Each row is a point on a landscape with many valleys, with its height.
From any point a ball rolls to the lowest of the 2 points nearest to it. It stops when none of these is lower. Distance is the straight distance between rows; heights are no part of it.
Q_78: [ -4   3  -6 -51  35  27 -15 -35  -5 -17  17 -33 -10 -12 -11  -6  -7 -10
 -36  16 -15  19 -12   4 -12  16  20   4 -11   7 -31  12  33  33  -4 -11
  17  -2   6]  height 43.0
Q_586: [-25 -23 -17  24 -12 -36 -14  25  29  -9  25  -1 -13 -10  18   9 -22   7
   7   9   1 -20  -6  -5  19 -11 -22 -13  27   0  22  -4 -24   1  13  10
  24   2 -10]  height 50.1
Q_460: [  2   5  33  -1   6   2 -22   4  -2   6 -12  25  -7  26  38  15  24   4
   1  11  35  11  34 -11 -13  30  12  36   2 -41  17 -15  23  -5  18 -35
 -11   0  35]  height 30.5
Q_985: [  1 -12 -27 -33   1  23 -10   8  -5  -9  12 -15  23 -12 -35 -23  -2   7
  -5  20   7  10 -10  35 -34  18   1  -9 -14 -17 -31  40  16 -13 -26 -17
 -11   0 -45]  height 48.1
Q_882: [  0  28 -15   6  12 -22   6   8  16 -29 -17  -6 -36  19  27  11 -11  -7
   8  28 -21  24  11 -18  -1 -36  -6   2  -2  -3  42   9 -15  12  45  -4
  28  35   1]  height 67.3
Q_816: [ 29 -19  35  18 -13  31   9 -23  -2  -2  -3  50   3   6  20  20 -29  -9
  10 -39  37 -12  21  -4 -14   0  27  14  27 -13 -10   0  14   3 -42   6
 -51   6  10]  height 26.8
Q_865: [  5  18   8  28   5  10  30   0 -18  22 -29   0  13  -4 -14  17  23   5
  -2   6 -16 -24  30  -4 -19   0  -8   5  -5  -8  22 -20  -3  17  11  11
  13   6  36]  height 26.7
Q_870: [  9  14 -12  -1   5 -19  -3 -13  11 -16  26   0 -19  21 -16   9  10 -24
 -24   1 -22   0  27 -27  -8  -4  -8   1   4  -7  14 -21   8  12  40 -10
  60  17  11]  height 41.8
Q_778: [-19 -24  11  -1  -9  46   1   0 -11 -18 -27  10  26 -37  -9  12 -38  19
   2  14   2  -4 -10  15   3 -29  14 -28  18  14 -10  21 -22  10 -41  15
 -32  12 -19]  height 37.4
Q_36: [ -3 -21   3   4  19  18 -54  53 -20   1  34 -11  10 -12 -21 -36  44  24
  -3   3  -5  25  -4 -15 -11  20 -31   2  -2 -31  -8  17   2 -33 -15 -32
  22 -37 -14]  height 34.7
Q_432: [-14   2 -35 -25  11 -12  -2  -8  -8   9  23 -20  17  -9 -24 -15  29 -12
 -18   4   0 -12 -19  17  27  17 -34  -7 -11  14 -15  16   8   1  19   5
  29 -25  -5]  height 21.5
Q_760: [-17  27  11  13 -33 -47 -21  11   2 -24 -10  12 -18  32  26 -20 -13  15
  14   1   5  -1   4 -13  48   2 -10   9   8  -8  32  -7 -37 -22  38   1
   9  35 -32]  height 21.8
Q_597: [ 29  30  -5  12  15  -7  63 -63   0  23  -2  21  -5  31   4  -3   0 -31
  19 -52  12 -43   8  -3  -9  18  27  21 -21  23 -20 -10  42  10   5  22
  -9 -18  30]  height 28.7
Q_107: [ -4   7 -30  -1   8 -31  -1  -8  15 -22 -24  -7  -8   1 -10  26  -7 -10
  -3   3   0 -26  -8  11  24 -10   5 -13 -27  37  -9 -11  -2   2  13   7
  -7  15  -1]  height 45.2
Q_67: [ -1  -7 -13  15  11   0 -39  19   6 -32   5   5  19  14  -1  28  14  26
  -1  17 -11  10  21  -9 -42 -13   9  -3  29   6  30  -8 -21 -13  -3   8
  44   9   4]  height 49.0
Q_339: [-28  -1 -20   5  25   8 -52  42 -10 -24  17 -33  -8 -21  18 -34  15  25
 -13  26 -46  18 -10 -22  17 -28   5 -32  15  -5  19 -16 -10   7  39  -9
  43 -11 -40]  height 73.3
Q_172: [ 11  15   0  -1   8  19  34 -13 -18  -1 -29  -6  16  10 -35  15   5   1
  -5  -2 -14  -5  18   0 -25  -3  10  -9  -6  10  -5  -4  -3   8  -2   7
   4  22  16]  height 33.0
Q_483: [ 11 -18 -16 -21 -20  21  -6 -13  -3  -6  13   9  20 -17 -27 -21 -18  -2
   3  -3  30  14 -16  31 -28  18   1 -14 -16 -10 -40  40  14 -14 -46  -6
 -41   6 -58]  height 46.5
Q_646: [ 20  15  22   7  -7  52  51 -43  -8  21 -16  18  17   5   2 -18 -18   0
  26 -67  -7 -21 -11  -6  -4  12  48  17 -31  30 -41  -5  36  17 -31  21
 -46 -23  12]  height 39.5
Q_769: [  1  36 -25  34  14 -45  12  13  23   2 -37 -14 -42   2  32   8   6 -10
  25  34 -33   1  10 -19   4 -39 -26   0 -32   0  22 -14 -12   5  40   4
   2  26  16]  height 64.6
Q_66: [ -8   9  -5 -24  16 -27 -31 -27  11 -46  25  -1 -27   3   4   6 -40 -21
  -4 -14  14 -12 -13  20  30  11  26 -19   4   5 -25 -32   2  12  42 -13
  10  39 -42]  height 51.8
Q_367: [  2  -5   3 -37  10   5 -48   2 -18 -11  59   4   0   6 -11 -34   5  12
 -30 -13  12  15   4  -1   1  53  14  11   1 -13 -36 -27  20 -15   9 -17
  26  -7 -23]  height 28.3
Q_962: [  0 -21 -24 -57  10   1 -35 -19   7 -16  50 -23 -22 -18   5 -47  -3 -11
 -31   9 -25  16 -26  -1  13  14 -12 -10  10 -12 -17  20  25  -1  25 -22
  43 -12 -46]  height 26.6
Q_336: [  5  -8   9   6 -15   7  10  26  -8   9 -39  -2   9  -2 -26   3   6  26
  25   6  -5  36 -13  -3 -30 -36  -8  -4   3   9  14  31 -36 -24 -42  -5
 -19   8   2]  height 50.4
Q_35: [ 17 -19  18  31 -29  18  22  -6  19  19  -4  30  18 -14  23  21 -20   0
   8 -25  12 -29   8  -5 -11  -6  10  10  18  -5  -2 -18   1  10 -37  20
 -38 -27  32]  height 34.3
Q_682: [ -9  -9 -39  14  28 -14 -33  44  17 -16  10 -31 -18 -22   8  -8  15  11
 -13  33 -40  14 -10 -15  -4 -25  -3 -30   3  11  14 -26   2   5  25   2
  38 -11 -12]  height 71.1
Q_818: [  2 -15  -9  14 -17 -25  18  10  50  31  51  -1   2   1   8  12   4 -12
  11  -4  -3  -7   6  -9 -30   2 -14   3  12   5   1  -9   4  -4 -26  21
   6 -35  15]  height 44.8
Q_740: [-16  10  26  17 -41 -54 -27 -10  -8 -12  -6  26  -3  19   9 -11  -6   8
  10 -13  31 -20   3  -3  40  11 -27  14  17   0  31 -12 -38 -29  29   0
   5  24  -9]  height 19.3
Q_619: [  5  -7  27 -17  -1  35  -8   4   4 -32 -54  35  -8  16  18  26  -4  -4
  16  -1  21  20  14  -5 -17 -14  34  16  -7   1  16  29  17  -2  -7  -3
 -29  20  13]  height 55.3
Q_257: [ -4  -7 -28 -38  21  22   4 -13   7  -8  33 -25  13 -11 -13 -16  -6  -1
 -18   8 -16   9   1  14 -24  17   8  -1  -9   6 -40  19  30  11 -21  11
   7 -21 -15]  height 46.7
Q_183: [-25   8  19 -35  12  -2 -16 -13 -26 -10 -27  -7   2   5 -17   9  12  -2
 -12   4  31  -3  -5  19  29  19   3   8 -15  20  -7  14   4   0  13  -7
  -2   4  29]  height 28.1
Q_202: [-11   7   8  -5  -9 -21 -30  10   2  -9  20   2 -16  27  14  -6   6  -8
 -12  -8  11  -5   7  -4  39  27  18   4   4  -9   5 -45   1  -5  40 -17
   8  13 -11]  height 43.1
Q_796: [ -3 -15 -18  -3  15  -6 -16   4  31  -9  65  -8 -10 -12  14 -10 -22  -1
 -20   2 -23  -4  18 -20  -7   9   0 -10  24  -7 -16 -28  16  10  13  12
  36 -16  -9]  height 46.4
Q_772: [  1 -13   3  12   1   5 -24  47 -26  16  21   7  17  -6 -28 -30  22  30
   4  -3  11  18   4   6  10  19 -24  -7   0 -22  -9  12 -10 -38 -26 -29
 -17 -10 -25]  height 36.3
Q_416: [ 32  23   3  -3  -1  -1  54 -45   0  16  -8   6   1  31 -13  11 -10 -28
  11 -45   8 -30  -3  10 -12  19  26  14 -15  11 -24   1  22  -4  -7  10
 -27  11  -4]  height 23.5
Q_598: [-11  21  -3  14  -1 -31   9  -9   7  -8 -63   4 -17  -8   7  17 -13  -2
  14   1   6 -31  10   6  32 -16  -7  -1  -9  21  17  -6  -8   7  31  19
 -11  15  23]  height 44.5
Q_486: [  3 -19  22  32 -31  20  39  12  -9  47 -51   5  -2 -25  26   7  10  22
  30  17   9  18 -31  -4 -16 -49 -24   9   5  -5  36  28 -28   6 -32   1
 -31 -35  52]  height 78.2
Q_921: [ -9   4 -13 -11  -3 -12 -21  42 -20   1   9 -45  -1  17 -17 -49  36  14
   5   8 -31  26 -22 -17  10   1 -29   0 -17 -12   4  40 -20 -37   3 -23
  26   3 -47]  height 31.6
Q_478: [ -8 -18 -32  -3  13  12   6  52  -2  20 -14 -33  10 -28 -24 -10  26  26
  31  22 -38  14 -19  12 -33 -22  -2 -32 -27   9 -15  -2  -8 -41 -26  15
  -7 -18 -25]  height 58.0
Q_765: [-49  14  27  37 -29 -13 -33  19  -3   7 -30   7 -12  -8  32 -17  20  24
  14  47   7 -10   1 -14  -3  -9 -34  29  17 -16  63   7 -19  18  17  -9
   0 -22  23]  height 74.1
Q_700: [ 35 -12  -3   7 -20  47  61 -42 -12  12  -3  22  46 -24 -22  -3 -27   1
  -1 -43  -9 -22 -10  -2 -29  -4  19  -3  -3  13 -31   4   4  12 -47  31
 -11 -22  -5]  height 48.9
Q_426: [ -4 -14  -5  -7  17  14 -19  44 -18  14  34 -51   5   7 -19 -49  46   8
   6   3 -29  24 -14 -15  -6  12 -21  -3 -11 -25  -8  22   8 -23   2 -31
  34 -24 -22]  height 33.2
Q_147: [-23  -6 -17 -27  -5 -15 -23  16   0 -14 -11  -9   8 -17  -8  -9 -13   3
  11  17  19   4 -24  24  31  -6  -5  -7  -5  25 -12  33  -9 -13 -21   2
 -27  -2 -33]  height 38.2
Q_261: [ 14 -26 -21   7  -3  14 -24  37 -16   9  26  27  21 -29 -14 -22   7  31
  10   5   2  10  11  26 -19  12 -19 -21  18 -24 -19  10 -13 -47 -48  -4
 -13 -26 -50]  height 37.9
Q_774: [-13  14   1   4   9 -23  -6  -3  15 -35 -43  12 -24  12  29  15   3  -4
  14  27   1   3  20 -12 -17 -20 -10  16  11  -8  49   6   1   9  49  -1
  32  26  25]  height 69.5
Q_658: [ 41   2   3   4 -26   6  44 -14 -13  35 -21   9  15  11 -14  10   4  -3
  10 -19  28  20 -31   7   7  -2  -8   9 -15   1  -1  34 -18 -23 -27 -13
 -40   1   4]  height 17.0
Q_425: [ -9  -9  -4  17  26  14 -14  19  20  -5  43  -2   6 -16  16  10 -22  12
 -13  10 -21 -20  31  -9 -10  -6   0 -19  25 -13  -2 -30  -1  24  -2  18
  24  -9   8]  height 42.5
Q_398: [ -1 -12 -14 -11  29  24 -28  36   1   7  25 -33  15 -15   0   6  24  30
 -28  17 -27   8  13  -9 -39  21  15  -7 -12   0 -21 -36  24  -5 -28  10
  21 -30  13]  height 64.5
Q_406: [ 13  19 -14   2  17 -29   4 -27  29  25  42  -9 -40   5  23  -8 -14 -32
 -27 -10 -19  -1   7 -24   9  20   9  14  -9   2 -17 -42  41  32  24 -10
  17 -22  27]  height 27.9
Q_489: [-17 -10   1  -9  15   2 -21 -19  22 -51  29   7  -2  -8   7  12 -60 -17
   7  -2  21 -20   0  22  12   6  39 -22  13  14 -11 -19   4  27  20   9
  -4  34 -36]  height 55.2
Q_949: [  4  24 -27  38  15 -28  29  20  20   8  -6 -20 -32 -11  -6  21  13 -20
   8  24 -39   5   5 -18 -21 -46 -21 -11 -34   2   4 -35  -8  12  21  11
   8  15  25]  height 62.0
Q_7: [ 23  14   0 -33  13   6  -5 -17  11  -2  44 -11  -9  37  -9 -13 -24 -15
 -23 -10  -3  34   9 -13 -39  25  35  15   1  -9 -15  -2  25  12  -8 -19
  14  26 -23]  height 37.0
Q_18: [ -4   6  23  21 -22  -5  18  -4 -26  37 -12  12  17  -6  -5  -5  29   9
  -3   4  25  -5  -6  10  21  15 -27  18   2 -16  24  11 -20   1  -1 -11
 -10 -22  33]  height 21.3
Q_811: [  3  -1  -2 -21   0  -9 -21  -7   2  -6  31 -27 -32  12   3 -24  25 -13
 -43  -1 -35  23  -8 -29  13   6  -9  11   1  -6  15 -28  11   5  39 -32
  48  -8   2]  height 37.3
Q_799: [  8  22  -7  36 -10 -11  56  -2  -2  41 -30 -11   6   2 -21  14  43  -2
   5  13 -21  -2   8  -5 -39 -11 -23   1 -20  -6  32 -16 -14   3  23  15
  21  -4  46]  height 21.2
Q_672: [ 16 -12   5   9 -22  56  46 -24 -11  18 -25  13  33 -16 -14   6 -20   3
   4 -34 -16 -19  -8   2   5 -18  28  -2 -21  19 -30   1   7  22 -31  24
 -33 -16  11]  height 44.9
Q_285: [ -8  10  -1  -8   4  -4   9  31   8   9 -29 -29 -25  15  18  10  -7   5
  21  31 -10  20   0   2  26 -20  22 -10 -21   3   5  10  -7   7   4  -7
 -33  18  -6]  height 86.9
Q_943: [ 13  -4  -2 -31   4  11 -11   2  22 -31 -30   3 -13  42   7  28  -7 -14
  -1   2   7  23 -10  -5 -19  -6  50  11 -15  19   6  11  20   3  -6  -8
  -9  23  -9]  height 49.3
Q_528: [ -2   5  11  -6  -4  15 -16  24 -15 -20 -41   9  16  12 -19  -1 -19  30
  11  17  13  34  -4   6  -8 -15  20  -6   7  11  14  26 -22 -14 -23  -9
 -31  35 -24]  height 46.2
Q_23: [ -4 -19 -19 -39   9  -5 -39  12  12 -29  47 -16 -10   3  19 -21 -10 -12
  -8  17   7  37 -24   0  10  13  11  -7  22 -13  -9  13   9  -3  -3 -23
  18  -9 -48]  height 31.2
Q_833: [-11 -12 -34 -34   9 -11 -15  -4 -13 -17  41 -22  -1 -14 -13 -42  27 -10
 -25   7 -24   0  -8  -2  16  17 -38 -10  -5 -12 -19  17  16  -8  24  -1
  45 -17 -36]  height 23.9
Q_743: [-14  12  19  -3  -4  13  11   7 -34  26 -45  -5   7  -2  -3  -5  24   9
   7  15  26   3   3  11  29  12  -7   9 -17  -4  17  25   4   8  15  -5
 -20 -12  38]  height 24.1
Q_699: [ -1  16  21 -19  -8 -29   6 -40 -19 -12  13  19 -10  28  -9   5  -6 -39
   6 -41  26 -20   0  13  26  22   0   8  20  -5  -2  -3  -2  -5  23   0
  10  27 -10]  height 11.9
Q_972: [ 19  10 -10 -39   8   0 -21 -15  10  -6  63   2   4  17 -21 -34 -21  -4
 -28 -15   3  17   5  -5 -31  49  29  12   1 -10 -33 -11  24  -9 -11 -14
  24   9 -45]  height 32.4
Q_26: [ -7  28 -14  30  -6 -29  29   1  -7  21 -33 -21   0 -11 -29   7  36   2
   4  10 -19  -3 -15   1 -15 -27 -47  -1  -8  19  36   9 -32  -5  18  22
  32  -7  34]  height 16.5
Q_727: [ 22 -23   7  37 -34 -11  41 -12  25  43  15  20  11  -8  13  20  -4  -8
  17 -11   4 -18  -1  -8 -20  -8 -10  -1  13  -1  14 -13 -17  -3 -26  16
  -9 -28  31]  height 40.0
Q_550: [-14   2 -12 -10   8 -16  10  -7  10  10  12 -22   1   9  -9  10  24 -14
  -6  15   5   0 -14  -1  12  -4 -17   1  -2   8   2  13  12  24   6   4
  15 -32  39]  height 17.2
Q_392: [ -4  -1  43   2  13  62   5   5 -19   6  -4  23   6   1  24  15  -8  12
   1   7   9  23  20   3 -20 -12   5   6   6 -27   3  32   8  15 -44  -6
 -50   3  24]  height 51.9
Q_383: [ -1 -12 -15 -36  -5 -10 -40   7 -15 -14  36   5  23  10 -32 -24  16   6
 -11  -3  21   8   3  24   4  50 -16   4  -2  -7 -26  -8   5 -38   3  -5
  24  -7 -38]  height 25.1
Q_451: [  8  23 -24  68   4 -28  59 -11  27  34   9  -7 -19  -6  13  16   9 -33
  19  10 -25 -28  -4   1 -10 -39 -36  -5 -29  -4  12 -25  -5  16  21  18
   3  -6  32]  height 59.2
Q_933: [ 10   2 -10 -24  14 -16 -14 -36  16  17  49 -17 -34 -12   7 -21   6 -13
 -55  -9 -30  19  -5 -22   2  23  -2  17   2   6  -7 -29  41  18  19  -8
  47 -26  24]  height 32.5
Q_955: [ 29   6 -36  22 -12 -25  59 -18   2  48  28  -4  28 -12 -28   8  13 -11
   0 -15 -12 -21  -9   9  -5   2 -26 -16 -14   9 -15 -11 -11 -21 -10  32
  16 -15  -3]  height 54.7
Q_331: [ -4 -10  23  -5 -18  42 -19  -2 -15 -33 -45  23  15  -8 -15  10 -35  18
   9  -1  27  20 -14  15 -11 -22  28 -14   5  13  -2  35 -18  -2 -38 -10
 -48  36 -36]  height 42.6
Q_371: [-22  16 -22   9   7 -28  -8  15  -4 -16 -10 -21   4  -8 -27  -9  30   5
 -11  19 -25   2  -4 -15 -16 -20 -43  -2   4  11  24   9 -15  -6  28  10
  53   3   0]  height 12.2
Q_305: [ 12 -31 -23   4 -13   6   5  24   8  17  21   2  30 -23 -10  -9 -13  27
  11   5  -7  -4   6  21 -20   3   6 -21  13  -2 -27  -4  -7 -29 -45   7
 -24 -13 -46]  height 40.6
Q_565: [ 52 -16  31  16 -33  32  40 -38 -12   7 -35  49  -1  11  15  11 -30 -20
  21 -69  24 -17  -7 -13 -13   4  34  21  13   3 -25   5  11  -7 -28   3
 -51 -12   0]  height 19.6
Q_402: [  8   5  41  -3   5  17 -23   6 -27  -2 -10  37 -12  25  -2  14   5   1
  -7 -13  41  18  29   0  -3  25   4  24   1 -31   9  11   9  -9  -5 -32
 -32  17  14]  height 24.5
Q_455: [ 30  21 -32  44  -7 -26  59 -30  17  50  11  -4   7   0   2  25  16 -16
   2 -18 -11 -31 -20   5  13  -8 -22 -10 -33  14   4 -19 -16  -6   1  21
   1 -11  17]  height 56.6
Q_557: [-10 -16  10  18 -24  17  44   8  26  23 -41  13  -4  -8  34  18   3   4
  41  12  -3   8  -8  -6  -3 -40  -5   5  -8  -1  19  19   1  11 -16  14
 -31 -18  44]  height 81.1
Q_675: [-21 -15   0   0  -9  17  20 -10  -3   1  -6   4  27 -34 -10   5 -36   0
  -4   4  -4 -21  -8  23  21 -24  -8 -34  23  15  -6  14 -14  23 -16  25
 -15   4   1]  height 31.9
Q_999: [-24  11  11   1 -21 -28 -14   8 -12 -17  -5  -2   5  16 -14 -16  25   4
 -10   8   0   0   3 -18   3  -4 -33  14  18   0  36  17 -24  -4  38  -5
  41   6   9]  height 15.8
Q_674: [  1 -12  37  -4  -2  70  12   3 -15  -4 -56  33   7  -4  28  24   2  14
  17   1  14  18  23   4 -14 -26  20  23 -18 -15   7  35  19   3 -36  -9
 -49   8  30]  height 55.7
Q_802: [  4  -8  15  10 -26 -25 -13 -16  -8 -11  11  24  16   9 -14   5  -6  -6
   5 -21  31 -12  15  10  20  16 -12   5  26 -10   9  -5 -23 -25   5   4
   3  13 -15]  height 16.4
Q_445: [-22  -8  -5 -45  30   2 -29 -23   1 -38  -5 -15 -19 -13  -1  22  -7 -29
 -29  14   1   8 -14   2  18 -10  14  -8   5  23 -13   1  20  37  24  -1
  24   3  23]  height 37.8
Q_227: [-19   7  25  24 -16 -12  -9  -5   1  -7 -47  19  -1  -6  25   9   2  23
   9  24  13 -11  23  -7 -14  -9 -25  20  30  -8  55   7 -18   4  15   8
  10   8  30]  height 72.0
Q_105: [ -4 -14 -15   5 -11   6  24  39  14  14 -37 -24  14 -25 -19  -4  18  28
  29  10 -32  22 -22  -1 -23 -43  -2 -17 -14  27   5   5 -29 -27 -31  26
 -12 -10   0]  height 54.5
Q_936: [ 15   9  12 -35   9   5 -10  -3   3  -8  -2  -8 -26  44   5  11  -3 -19
  -4   6  15  27   4   3  -5  21  45  17  -7  -8  -9   1  29   6   2 -28
 -13  30  -9]  height 43.6
Q_226: [ -1   4  37 -20  36  36  -3 -35 -14 -28  -9  18  -6   6  27  10 -24 -18
  -2 -20  13 -25  32  11 -10  19  36  13   9  -4 -16 -12  30  28   0  16
 -17  10  18]  height 63.4
Q_148: [ -3  15  10  13 -39 -30  19 -15 -17  20  -8   8  14  12 -13 -10  25 -11
   4   1  17  -4  -7  -8   9   5 -48  25   9 -13  37  26 -28 -13  22  -4
  17  -1  10]  height 18.7
Q_280: [  0  10  44 -21   8   4 -34 -15 -31 -36 -34  37  -6  21   1  16  -3  -8
   6 -14  55   9  12  19  11  23  21  19  12 -13   3   2   4 -12  14 -16
 -22  32   3]  height 29.2
Q_871: [-20 -10 -12  13  -3   0  16  20 -16  23   4 -18  20 -22 -13  -7  -5  14
   3   0 -13 -17  -8  15  28 -10 -22 -29   9   1  -3   8 -15   9  -3  15
  -6  -7  -4]  height 27.1
Q_380: [ -5   1  16  36   4   7  14  12  16   6  15   9   2   4  22  11 -29   6
   9  -1 -17 -22  36  -8  -3  -9  14  -6  21 -19   9 -35  -6  25   4   6
  -4  11   7]  height 36.2
Q_634: [  0   5  35  -6   5 -12 -26  -4  -2   4  -1  14 -17  27  26   8  11   0
  -3 -14  25 -15  26   0  17  42  30  21  -1 -16   0 -52  22   2  25 -18
  -8  -7  23]  height 37.6
Q_946: [  0   6   4 -10 -13   5  32  10  21  11 -56  -1 -25   6  35  15 -13  -3
  39  20  -1   7  -1  -1  24 -35  21   3 -29  10   7  20   1   8   2   4
 -45  10  12]  height 84.5
Q_570: [ 23   7  24  -7  -5 -17  31 -50 -14   8 -28  28  -8  22  13  15  -8 -45
  28 -38  37 -37   4  16  14  16  13  13  12  -7  -4  11  19  -7  15   5
 -25  17   3]  height 17.4
Q_629: [ 57  -9  18  12 -33  22  52 -22 -19  35 -30  30  12   2  13  14 -13 -10
   8 -32  22   9 -22   0   6 -12  13  11  -3 -10 -13   7 -10 -11 -28 -11
 -50 -11  10]  height 13.2
Q_118: [ 33   1  22   5 -12   9  10  10 -10  25  -2  22  -7  28 -16   5   7  -9
   4 -12  29  33   1   0  -8   6 -11  15  -8 -19   4  30  -6 -23 -28 -31
 -40  18   7]  height 20.3
Q_965: [-23   2 -19  37   7 -33  -2  17  32 -13  33  -7 -24 -12  27   6 -22 -15
  -6   6 -21 -26   0 -18  32 -23 -24 -19  10  -7   6 -19 -14  28  38   0
  16  18   0]  height 51.7
Q_638: [ -3 -12 -16   0  24   3 -30  44  12   3  18 -35 -10  -4   4  -1  26  19
 -14  27 -41  26   1 -19 -25  -1  16 -13  -5  -4   6 -31   5  -1  -2  -5
  30 -21   0]  height 68.1
Q_981: [-22 -16 -15 -21   6 -10 -47  33   2 -18  17  -7  -6   0   6 -12   1   6
   2  21  21  32 -15   4  24   2   3 -15   5   2  -7  23  -6  -9 -15 -28
 -17  -2 -37]  height 35.2
Q_370: [  1   2   9 -32  17 -15 -38 -16   1 -29  23  -1 -21  11   9   1 -12  -2
 -21 -15   4  -3  -1   1  34  27  39  -9   4   6 -19 -64   7   7  39 -13
  24  15 -19]  height 47.7
Q_867: [ -4   3 -22 -32  -1 -29 -46   6   2 -39   3  11  11  11 -27   3  12   5
 -18   2  28   8  -2  11   4  26  -1   6  14  22  -8  -6  -5 -32  17  -1
  33  10 -25]  height 21.6
Q_321: [ -9  -1  31  48 -24  -4  22  22 -22  54 -33   6   6 -31  12 -13  25  25
  22  19  -2  22 -34  -6 -14 -32 -48   7  19 -20  44  28 -51  -6 -27 -16
 -12 -30  34]  height 76.6
Q_621: [-10 -23 -20  30 -20 -40  -9  30  34  16  49 -10   3 -11  11  -2  17  -5
   7   5 -13 -21   5  -8  -4   2 -35  -6  18 -12  13  -8 -15 -15  -1  10
  22 -31 -14]  height 47.8
Q_738: [  5 -14   1  31 -14  11  37 -16 -10   7 -40  17  15 -40   2  21 -37   9
  -6  -7  -4 -36 -11   5  18 -31  -5 -17  25  16  -1   1 -29  17   0  26
 -13   4  21]  height 36.9
Q_632: [ 33   0 -29   8 -13   6  50 -29  12  24  26   7  36 -16 -34  -6 -11  -4
   1 -23  -5 -18   6   8 -30   5  -1 -10  -5  16 -28  -6  12  -9 -28  41
   4 -13  -4]  height 52.5
Q_194: [ 34  21  17  28   5  35  81 -45  -6  43 -15  28  22  11   2 -12  -3  -1
   9 -53  18 -17 -13 -10  -1  18  28  17 -25  26 -15  -8  30  13  -8  23
 -25 -36  37]  height 34.4
Q_134: [ 10  26 -11   5  30 -21  31 -18  24  28  11 -12 -34  21  28   2  -6 -21
  -2 -14 -10 -20  16 -14  11  19  21  13 -28 -10 -20 -30  38  31  21   0
 -20  -6  29]  height 22.5
Q_70: [-13   5  13  35 -13  -4  17  17 -42  46 -10 -18  25 -24 -17 -24  23  22
  -3   4  -6  -3 -18   7  23   2 -40 -16   4  -9  23   7 -27  -1  -2   0
   4 -19  12]  height 23.8
Q_246: [ -5 -21 -20   6  22  29  -7  51  -5  26  -2 -28  24 -26 -28   3  29  40
  10   9 -32  -7  -2   6 -38  -3  11 -21 -19   2 -21 -16   8 -23 -32  25
  -3 -35  -2]  height 60.8
Q_703: [-11  -1  -2 -19  30  39 -17 -10  -8 -33  -5  -6  25  -2 -20  20  -7   5
 -19  10  -6  -3  24   3 -30   2  22 -10   3  11  -4   1   1  13 -11  10
  15  20  -2]  height 40.4
Q_793: [ 11 -17 -10  -8 -17   9  -3   1  17   2  37  25  25 -10  -8 -12 -36   0
   3 -11  18   5   6  19 -13  20  10  -7  15  -6 -36   8   8 -14 -48   2
 -39   1 -48]  height 44.1
Q_834: [-16   2  18 -22  33  55 -22   8 -25 -21   3 -21  27  -6   0  14   8  15
 -25  15  -8   3  17   7 -15   8   7   1  -6   5 -14  16   1  14 -28  -2
   1   2  25]  height 45.1
Q_83: [-12  25 -16   2  -6 -54 -17   8  14 -15  -5 -23 -23  23  19   4  -8   0
  15  12 -14   7 -22 -10  39   0 -27  -4 -11  13  23  11 -34 -23   5   4
   9  35 -40]  height 25.6
Q_155: [-26   5  36  50 -27  -6 -15  27 -14  24 -13   7  -4  -5  10 -23  37  18
  19  27  -5   8  -6 -13 -18 -15 -50  20  23 -31  57  16 -29   6  -8 -24
  -6 -29  21]  height 75.4
Q_170: [  7 -18 -28 -37  -1   4 -43 -32   4 -23  51 -12 -27 -21   7 -48  -3 -13
 -49  -5 -47  14 -25 -14  31   9  -2 -18 -12 -11 -21 -31  24 -13  49 -17
  55   0 -63]  height 30.2
Q_792: [-24  10  14 -34  18   9 -16 -26 -18 -32 -31  -6 -14 -12  -1  23   2 -13
 -11   6  20 -16   1  11  26  -1  31   0 -17  30 -10  -3  23  30  21   7
  -4   0  40]  height 32.6
Q_349: [-16  -7 -12  11  18 -21 -11  -8  31 -18  62 -11 -34  -9  22 -10 -26 -23
 -20   9 -23 -13  -2 -12  31 -11 -15 -12  14  -9  -8 -26   9  32  45  -9
  34  10  -3]  height 49.5
Q_880: [ -4  -1 -10  41  -1 -12  18  -4  11 -17 -51   9  -9 -35   1  20 -39   4
   8 -10  -4 -42  11  10  26 -28 -12 -26  14  22   9 -17 -23  21  23  23
  -8  32  11]  height 41.1
Q_710: [-16  -3  44  -5  32  62 -20  23 -25   4  18  -8  13  -1  17   8  19  23
 -15  18   4  21  21   4 -15  -1 -13  25  -6 -19  -7  30   4   8 -52  -9
 -17 -10  37]  height 48.6
Q_925: [  2  -9  18 -10   9  11  -9 -24  10 -31  15  20   0   9   7  12 -46 -21
   6 -21  21 -18  10  14   1   6  33  -7  23   3 -15  -2   7  23  -5  15
 -22  25 -14]  height 58.8
Q_116: [  8  10   7  11   3  -6  24   8  21  29  17   0  -6  17  16  -3 -10  -1
   8 -11  -8  -9  23  -8   8  17  25   4  -3  -7 -10 -27  23  16  -5   5
 -28 -10  12]  height 28.8
Q_513: [-10  10  25 -35   1  -8 -37 -12 -25 -33 -38   6  -4  20 -21  15   4  -6
   1  -6  48   3  -6  26  18  20  24  16  -7  23 -13  11   3 -13   1 -21
 -15  28  -1]  height 32.0
Q_850: [  7  -6 -10  -1  -4 -18 -19 -12  20 -24   9  13   2  15  -9  29  10 -16
 -11   2   6   1  27 -11 -38  -5  -1  12  26   3  19 -10  -5  -1   7   6
  50   8  13]  height 45.3
Q_461: [ -8  15 -20 -27   3 -28 -32  25  -5 -17  -4 -38 -17  22  -2 -22  19  17
   1  19 -22  28 -27 -16  27  -5 -11   5 -13  10  18  31 -19 -27  17 -24
  21  19 -45]  height 29.4
Q_5: [ -8  -8 -23 -38  -3 -16 -11 -13   9 -26  -6  -5   8  -2 -10  15 -15 -14
   0  -7  19 -25 -16  24  31   3  16 -13 -15  31 -36  -3   7   2   2  12
 -19   3 -21]  height 41.7

For each start below, name the point where the ball stops.
Q_925 -> Q_402
Q_674 -> Q_371
Q_67 -> Q_371
Q_586 -> Q_629
Q_321 -> Q_699
Q_850 -> Q_134
Q_985 -> Q_699
Q_965 -> Q_134
Q_107 -> Q_550
Q_7 -> Q_699
Q_426 -> Q_699

Call two points neighbours if one is among the 2 nearest of the other. Go from one point of each pair to the other, from neighbour to neighbour, staying as low as possible. Name the highest point that can't be avoided.
Q_18, Q_402 -> Q_513
Q_18, Q_550 -> Q_183
Q_699, Q_550 -> Q_985
Q_371, Q_134 -> Q_67
